Each row is a point on a landscape with many valleys, with its height.
A ball rolls from a point to whichever of its 5 nearest points has the largest drop for the distance, and stops where none of them is lower. Distance is the straight distance between rows; heights are no part of it.
Tuzi: [-24   6  37   4  38 -10  -8  19  19 -64  50]  h=3.99
kab: [ 15  -3  10 -48 -41   7  -2 -21  -5  28  -3]  h=4.91
kisas: [-33  -9 -28  73  48  -6  61  49   6  11 -59]  h=5.40
Niki: [-22  -2   4  62  56 -16  11  32  15 -51   3]  h=5.63
fopu: [ 70  28 -36   3 -80 -14 -27 -47 -14  31 -23]  h=0.90
gup: [-36 -14 -31  74  57  -4  45  47   5  -8 -51]  h=5.27
Koza: [  0 -14   5 -69  -7   8 -75 -39 -16  -1  76]  h=2.11
tef: [ -4 -19  -6 -46  -6  15 -47 -25 -15  10  41]  h=1.75
zime: [ 18   8   6  -9 -32  -2  23  -2   3  28 -31]  h=4.32
rak: [ 51  31  -8   3 -66 -15  -1 -25  -8  19 -32]  h=1.04
tiv: [-20  -3  -1  43  53  -7   2  23  16 -48  15]  h=5.74
Fepug: [-13 -17  -6  -9  26  10 -36  -3  -4 -17  35]  h=2.55
fovit: [ 26   6  13 -31 -47   4   6 -16   3  25  -7]  h=3.91
givag: [ -6   1 -12  19   4   4  46  19   4  28 -48]  h=2.88
Vil: [ 37   7  15 -41 -60   8  -4 -30  -6  28  -4]  h=3.26
deneg: [-28 -10 -16  68  62  -8  22  42   7 -35 -21]  h=5.17
Rezi: [-16 -23 -11   4  14   9   8  11  -9  11 -12]  h=3.27
gan: [ 57  27  -1 -26 -80  -7 -20 -46  -5  20  -8]  h=2.32
rano: [-13   2  25  -2  32 -12 -27   1  10 -53  52]  h=3.22
kesa: [  2  -8   2 -22 -19  11  10  -9  -1  30 -12]  h=4.80
tolo: [  4   3   1  -1 -26   0  33   5   5  25 -37]  h=4.50
nop: [  4  23  -5  33  -2 -16  68  21  10  30 -69]  h=3.13
luf: [ 73  30 -24 -13 -85 -13 -38 -54 -13  21 -14]  h=2.95
Zar: [-10   8 -14  45  18   2  70  36  10  26 -67]  h=3.15
Lezet: [-13 -15 -17  13  18   7  27  16  -5  17 -26]  h=2.84
Vinem: [ 26   4  18 -62 -66   6 -14 -30  -3  30  10]  h=4.60
Bet: [  7  -6  12 -95 -41  20 -62 -48 -19  29  55]  h=3.82
Fure: [  0 -14   4 -53 -29  17 -24 -22  -8  28  19]  h=3.75
Komuf: [ 33  13  21 -78 -63  13 -35 -55  -7  35  25]  h=4.59
zel: [-18 -15 -16   5  26   8 -12   6  -5  -9  15]  h=3.08
dob: [  0 -12  -3 -54   0  19 -64 -30 -16   2  58]  h=1.64
fupaf: [ -8 -11   5 -25  10  12 -49 -15  -7 -21  52]  h=1.82
zuv: [-36   4  52  36  63 -14  24  48  27 -74  31]  h=6.15
Vugi: [-31 -16 -26  61  45  -2  47  42   4   7 -49]  h=5.15
rut: [ 26  28  -7  32 -30 -15  46   8   2  20 -56]  h=3.19
beli: [-10 -20   0 -32  -1  22 -17 -12 -11  20  11]  h=3.21
sol: [  7 -14   9 -76 -36  19 -34 -35  -9  26  37]  h=4.54
zubub: [ 31  30  -4  13 -43 -15  33  -8  10  24 -44]  h=3.00
Lun: [ -2   1  16 -26  16   2 -58 -15   1 -38  70]  h=1.84
buve: [-10   9  16 -10  21  -2 -47  -5   3 -41  62]  h=2.35
Revuv: [-38   2  52  12  54 -11  13  28  25 -67  36]  h=4.89
menam: [-10 -20  -6 -25  11  12 -37  -9 -16  -8  28]  h=2.40
Pazu: [-24 -13 -25  58  50  -2  33  41  -3  -8 -29]  h=4.63
vasar: [ 59  41 -22  21 -64 -16   5 -29  -2  27 -38]  h=0.52
tus: [-18  -1  31  21  50 -15  -4  20  12 -63  38]  h=4.77
Zas: [-27 -18 -19  41  43   6  20  30  -5  -5 -25]  h=3.74
bis: [ -8  -2   5 -46   5   0 -70 -30 -12 -24  68]  h=1.35
tofug: [-21 -10 -15  27  22   4  37  22  -3  17 -34]  h=0.88
refoz: [-21 -16 -11  25  28   3   1  17  -4  -8   2]  h=3.28
Tila: [-26   6  25  42  50 -17   6  30  22 -65  21]  h=6.03
Tov: [ -4   1  -9  33   8  -2  55  27   7  27 -53]  h=2.90
Runum: [  4   6  -3  27  -6  -5  60  21   5  29 -59]  h=3.04

Two balls start at each pair of points below. Name the first point that both come to, or write -.
kesa, fovit | -
rut, tolo | -
nop, deneg | tofug

Where does a ball stop that starts at each point below?
zuv | bis
Komuf | vasar
Bet | bis
Fure | bis
